Points on a hilly landscape, in no order, each with its height.
A ball rolls from a point to whichever of its 2 nearest points has the largest drop for the distance, and stops where none of them is lower. Distance is the straight distance between rows; heights are no part of it.
J_167: [115 130 106 158 105 143  99 141 109 189  99 169 129 105 119 141 118 154
  74  79 186 118  83 113]  height 628
J_919: [102 126 135 168 166 125 113 105  81  88 135 152 124 131 140  86 152 120
 118 106 170 146 176 144]  height 437
J_455: [156 150 164 156 110 133 171 137 117  64 163 120  92 142 155 136 132 135
 129 139 165 178 135  79]  height 417
J_31: [131 144 110 168 158 143 156 143  93 187 104 123 144 113 161 122  86 145
  98  93 133 149 126 117]  height 448
J_316: [ 88  95 139  88  99 106 163 141 105 156  85 115 134  97 140 108 106  79
 125 184 124  52 124 112]  height 535
J_91: [106 117 140 124 117  81  99 165 164 194  86 101 165 129 131 166 140 147
 151 142 100  74 112 114]  height 482
J_240: [120 133 170 163 143  99 141 159 154 137 179  71 153  84 134 153 128 114
 136 144 109 120 127  62]  height 578
J_376: [ 94 184 137 136 107 126 157 130  85 126 147 135 103  82 141 134 112 154
 109 107 186 112 152  95]  height 315
J_279: [135  90 121 128 154 130 141 121 130 171 106 116 133  45 152 127 157  98
 117  92 144 104 118 117]  height 606
J_308: [169 131 108  94 172 138 166 126 124 141  77 103  97 152 208 160 160 136
 126 138 105 151 127 179]  height 596
J_957: [ 82 175 144 137 127 102 119 131 120  38 154 139  88 107 156 150 149 122
 132 153 135 118 136  97]  height 468
J_673: [147 115 200 129  86 142 174  91 153 170 155  80 190 150  98 132 120 121
 138 116 152 110  84 123]  height 593
J_488: [ 66 137 130 118 106 100 125 151 130  60 159 168  62 126 101 130 125 109
 135 168 133  81 109 105]  height 489
J_72: [115 128  88  88 154 110 129 118 147 123 134 132 114 140 184 129 113 134
 174 125  57  72 143 166]  height 536
J_477: [141 130 139 119  55 161 136 136 138 148 125 130 138  75 102 107  76 146
 110 172 110 159  70  78]  height 444
J_799: [124  88 147 103  87 102  77 102 184 133 142 149 158 184 106 151 145  94
 128 127  86  82 102 176]  height 556
J_77: [164 119 113 129 155 153 124 160 153 176 105 132 112  99  63 155 152 140
  79 136 141 166  84 111]  height 722
J_355: [101 120 139 162 111 153 124 106 118 118 147 126 151 175 124  84  98 120
 175 141  78 147 131 129]  height 101
J_13: [108 138 115 108 101  93 153 116 118 105 142 166  73 155 150 119 134 168
 169 123 154  96 172 133]  height 424
J_505: [104 157 117 114 122 125 108 125 115 125  67 135 129 178 105 167 155 116
  74 159 163 150 104 149]  height 366
J_749: [138 131 114 174 132 132 124 169 110 204 131 111 169  90 140 136  83 130
 139  69 129 115 159  90]  height 478
J_879: [131 122 128 118 164 100 112 157 121  80 146 143 111  69 105 113  83 108
 123 110 122  94 134  85]  height 610
J_141: [ 69 136 105 111 107  94 144 163 106 117 106 161  78 166 115 140 106  98
 128 165 127  50 140 118]  height 508
J_109: [142 128 166 144 115 117 120 133 138  40 152 127  97 149 144 159 140  76
 113 177 126 150 141  93]  height 442
J_397: [119 121 177 106  94  99  73 107 130  80 105 134 167 138  50 137 135  90
  89 153 166  86 130 132]  height 571
J_860: [103 135 122 157  89 101  65 165 139 149 104 167 135 106 155 168 130 151
 120  79 193 109 131  89]  height 605
J_804: [135 121 114 163  99 128  82 148 144 118 101 150 153 142 163 131 143 137
 160  76 185 161 145 109]  height 574
J_671: [176 103 119  59 155 124 146 129 165 102 134  94 110 106  91 147 150  89
  99 154 106 110 122 129]  height 480
J_525: [184 115  96  90 161 139 135 140 166 187 102 116 152 108  80 143 129 145
 114  87 125 128 100 146]  height 695
J_22: [ 89 184 143 165 137 125 182 130  92  98 184 121 121 176 139 134 149 170
 136 116 187 151 179 127]  height 364
J_140: [157 164 135 113  96 133 168 121 124  89 151 104 108 101 184 116  99 159
 133 137 118 172 150 102]  height 440
J_305: [125 127  92 156 144 135  88 127 109  82  88 180  92 112 171 106 119 137
 115 111 144 182 118 121]  height 347
J_247: [145 123 110  85 196 155 184 100 121 159 150 133 111 135  80  95 133 140
  97 110 123 146  77 181]  height 58
J_191: [106 196 144 160 167 111  97 141 144 108 175 129 147 100  69 177 137 135
  79 114 141 112 111 125]  height 462
J_199: [157  87 147 176 149 144 126  98 115 139 167 139 137 212 165 133 178 100
 141 136  66 151 179 194]  height 393
J_29: [141 118  86 146 149 154  81 139 152 166 106 126 171 114 110 104  82 151
 186  80  93 152 128 136]  height 510
J_690: [111 102 127 146 116 127 120 107 118 101 112 116 138 107 132  98 129  75
 135 152 111 130 125 120]  height 237
J_752: [136 119 142  98 116 157 144  95 119 130 101 116 157  83 188 100  63 120
 109 105 138 135  82 113]  height 509
J_116: [104 126  99 107 161 164 150  88 104 162  91 152 122 165 106  95 134 131
 107 127 121 137  88 197]  height 233
J_831: [135  95 163 160  94 109 132 185 152 152 128  96 112 115 146 137 116 131
 167 147 101 104  88  49]  height 557
J_523: [ 85 119 131 103 142  80  87 162 168 135 119 158  99 130 100 164 185 135
 104 145 134  67  73 128]  height 762
J_850: [136  72 121 107 115 130  82 108 136  58 125 176 100 142 118 105 139  41
  90 154 117 122 108 151]  height 377
J_676: [158 150 121 124 148 140 122 135 129  95 192 146 106  64 123 110  69 161
  94  93 124 143 119 108]  height 575
J_887: [151 100 117  94 144 125 161 113 134 124 139 117  86 111 205 131 175 130
 152 135  93 113 139 173]  height 573
J_56: [139 137 112 117 151 105 173 132  83 155 135 133 104 177 164 138 135 213
 177 123 148 121 183 159]  height 380
J_627: [125 112 157 185  84 147 142 109  94 156 151 163 111 242  97 123 172  73
 142 159 116 138 164 162]  height 486
J_320: [166 114 148 157 218 123 149 126 128 122 201 103 130 161 141 121 152 158
 149  77 133 162 144 156]  height 396
J_498: [109 167 129 106 118  92 136 120  99  69 138 154 114 174 107 142 112 136
 123 121 196  96 176 131]  height 460
J_702: [113 123 126  70  80 119 106  90 159 105 122 108 144 107  81 133 141  98
 141 190  75 105 134 158]  height 312
J_476: [189 104 101  47 160 133 178 121 136 109 157 114  90 140 104 114 117 138
 117 140 100 112 166 172]  height 541
J_246: [152  62 117 112 141 103 152 152 120 161  81  97 115  87 151 124 132  69
 130 135 128  73 146  93]  height 572
J_36: [122 108 121 113 129 138 120 112 127  86 156 171  58 172 122 134 180  89
  94 171 101 142 136 173]  height 455
J_760: [109 165 132 137 164  91 132 151 152 133 142  80 149 170 163 186 137 101
 126 141 106  97 134 123]  height 607
J_207: [126 101 141 171 149 130 150 108  78 120 125 121 123 125 189  90 147 144
 166 125 147 159 180 131]  height 495
J_922: [138 111 168 154  90 102  99 172 151 200  94  95 164  79 159 149 132 144
 143 139 123 111 104  68]  height 526
J_315: [ 82 134  96  88 117 148 128 120 111  80 107 180  67 124 151  97 129 146
 126 191 106 161 119 141]  height 167
J_467: [ 75 113  92 151 144 151  92 108  83 103  97 195  85 140 159  82 127 166
 133 160  99 168 133 169]  height 259
J_591: [137  99 142 191 110 153 105 108  96 139 141 166 118 207 122 113 189 109
 155 186  82 179 204 176]  height 449
J_278: [107 161 118 118 137 106  89 151 143 145  76 109 165 113 127 177 132 132
  95 129 145 119 107 117]  height 422
J_421: [138 163 152 183 117 129 151 163 107 122 176 120 138 153 149 132 147 140
 123  92 202 168 157  84]  height 391
J_234: [ 98 128 156 127  62 120  81 132 162 116 114 118 160 102 117 124  89 136
 130 182  85 150  76  80]  height 403
J_593: [104 148 163  95  87  75 132 117 120 106 128 133 135 174  82 169 133  91
 103 149 169  45 155 140]  height 500
J_185: [190 117 121 139 142 156 127 130 137 152  95  95 174 225 133 139 157 118
 143 116 136 184 150 168]  height 441
J_425: [122 135 132 108  91 137  84  83 153 143  96  95 217 127  88 130 127 118
 134 120 139 138 129 152]  height 311
J_740: [170 116 142 122  76 179 161 121 118 176  88 121 155  80 149  99  88 131
 147 149 126 153  85 105]  height 473
J_688: [109 132 137 150 198 100 131 142 104  75 151 134 101  69 159 127 128  75
  98 120 117 104 108 102]  height 638
J_777: [ 84 156 188 154 123 106 126 110 159 110 196 133 150 138  96 149 137 123
  90 103 147 102  60 122]  height 425
J_392: [115 181 120 115  86 141 140  96 124  99 120  89 137 165 121 139 132 127
 129 216  79 161 170 147]  height 142
J_506: [108 135 128 175 141 134 104 137 107 118 156 111 173 105  71 103 138 132
 166 103 164 161 219 105]  height 582
J_562: [149 144 155 114 194 102 179 123  95 101 182 104  83 147 121 143 181 142
 114 101 152 134 151 162]  height 305
J_685: [175  65  77 114 155 134 105 161 124 141  82 163  83 132 134  94 118 154
 164  94 123 136 142 130]  height 234
J_772: [162  92 156  76 105 144 180 113 140 165 113 118 152 152 101 108  92 120
 135 105 159  96  76 130]  height 623
J_701: [ 94 100  79  93 157 137  94 113 132 124  77 139 125 100 191  99 124  99
 137 141  65 100 134 165]  height 481
J_518: [127  68 185 146  84 121 146 103 131 161 160  97 165 157  91 129 162  69
 138 134 136  71 129 128]  height 552
J_552: [122 122 105  75  79 141 141 165 146 165 107 133 116  50  99 102  79 149
 125 184 110 106 101  75]  height 476
J_661: [145 118  98 124 164 146 120  97 116 130 104 122 143 175 121 116 145 139
 121 101 135 175 142 182]  height 354
J_767: [144  92  79 107 115 152  93 128 140 135 104 179 137 106  83  82 111 143
 153  64 138 128 134 136]  height 410
J_801: [ 78 164 126 109  94 123 148 123 126 132 144 142 120 113 136 125  98 146
 128 120 122 104  94 118]  height 352
J_961: [134 130 118 163 139 168 121 143 113 170 122 113 153 211 144 122  90 124
 202 137  59 119 118 166]  height 232
J_719: [137 150 120  92 193 148 189 118  89 120 163 137  69  96 108 115 156 158
  72 126 147 138 118 154]  height 217
J_914: [130 131 112 112  92 121 111 145 174 109 115 100 139 120  89 138 101 138
 158 160  84 134 114 123]  height 343
J_45: [150 131 140 155 129 123  77 150 142  49 146 142 137  99  90 131 101 114
 122 117 144 138 140  69]  height 643
J_604: [177 144 100 109 116 173 129 147 161 202 135 117 132  85 114 142  93 186
 108  97  98 148  58 139]  height 666
J_845: [105 171 145 139 123 131 145  97 152 135 170 116 162 140 136 141 106 139
 134  88 123 138  81 139]  height 385
J_537: [166 116 127  60 129 138 189 118 114 114 154 125  94 167 113  97  89 200
 150 163 104 132 165 178]  height 580
J_754: [139 114 126 148 168 119 146 113 134 156 141 118 125 213 138 141 135 100
 150 119  69 101 138 180]  height 319
J_286: [134  74 173 110 104 112  89 100 166 107 133 146 150 146  77 121 147 102
  93 119 146 108  76 138]  height 631
J_358: [125  69  79 129 145 124  97 132 125 119  79 159 102 152 192 100 135 101
 152  90 123 103 134 149]  height 390
J_399: [151 129 111 135 177 110 127 158 142 124 102 112 109 154 171 182 171  99
 122 122 126 141 142 124]  height 618
J_656: [146 143  99 138  90 176  96 139 127 183 117 161 128  99  89 134  72 168
  65 102 143 162  69 110]  height 646
J_664: [133 164  78 119 170 127 100 135 153 172 104 102 183 133 142 153 114 150
 165  85 106 131 138 151]  height 559
J_965: [162 144 122  75 119 136 147 105 131 115 156 145 126  72 170 117  85 159
 103  71 146 137  89 129]  height 544
J_629: [ 72 169 126 100  61 111 117  92 124 114  96 103 160 120 126 146 131 117
 150 212  92 119 145 138]  height 212
J_244: [107 169 125 130 132 138 179 121  78 133 165 152  71  58 106 115 164 172
  97 135 171 132 153 126]  height 278
J_747: [134 134 116 178 121 164  98 126 120 128 126 137 139 128 155  95 131 167
 180  93 138 197 165 118]  height 538
J_59: [132 157 138 101 114 125 123  83 117 100  75 122 149 143 115 148 159 102
  87 101 208 124 139 155]  height 282
J_2: [ 97 190 125 155 124 135 177 144  97 153 144 134 112 149 180 131 118 200
 148 119 155 139 159 108]  height 344
J_995: [135 109  90 149 189 144 132 150 101 146  82 159  92 125 205 110  94 157
 121 101 124 160  96 139]  height 407
J_83: [125 104 158 116 105 130 113  93 179  98 180 149 106 175 101 160 188  67
 108 160  90 115  99 172]  height 494
J_86: [122  98 141 112 134 117  99 165 176 148 109 142  95  83 101 140 145 127
  98 160 116 123  60 102]  height 741
J_26: [180 139 143 134 147 136 155 116 129 118 139  81 152 145 190 119  84 164
 172 117  82 166 149 128]  height 474
J_644: [191 104 113  86  97 130 136 141 180 115 125  96 103  86  95 138 155 140
 157 151 105 140 142  98]  height 411
J_441: [ 76 149 155 165 161  93 101 121  96  95 112 128 154  69 160 135 111  68
  82 134 142  87 105  94]  height 658
J_618: [147 159 108  96  87 152 158 133 120 139 114 133 111 134 102 106  91 210
 161 160 125 158 147 134]  height 608
J_535: [111 103 128  94  80 130 152 158 110 151  80 138 103  61 169 103  94 121
 124 160 147 100 101  66]  height 506
J_152: [129 103 164 173 105 128 162 131 122 142 159 127 106 182 103 124 166  86
 158 138 139 107 139 115]  height 514
J_292: [178 113 128 137 113 161 100 110 164 166  86  83 226 154 109 115 146 116
 169 109 128 163 141 149]  height 443
J_175: [139 127 118 181 182 125  97 149 120 159 144 108 181  93 102 111 124 117
 137  73 128 118 181 116]  height 528
J_753: [115 140 153 177 116 134  98 128 129  70 186 125 136 111  78 112 160 115
 142 117 188 149 169  93]  height 617
J_622: [119 150 127 108 110 129 124  81 136 127 129 125 166  79  76 129 139 124
 110  92 165 121 144 150]  height 107
J_758: [108 151 112 183 192 133 123 134  99 125 145 118 118 134 119 125 149 154
 113 133 125 192 168 124]  height 492
J_963: [105 176 139 181 190 110 134 164 141 152 165  79 178 120 138 175 110 117
 110 121 120 135 132  87]  height 594

For each start below, name the point where the ball stops.
J_963: J_622
J_753: J_315
J_673: J_355
J_86: J_919
J_399: J_685
J_191: J_247
J_286: J_355
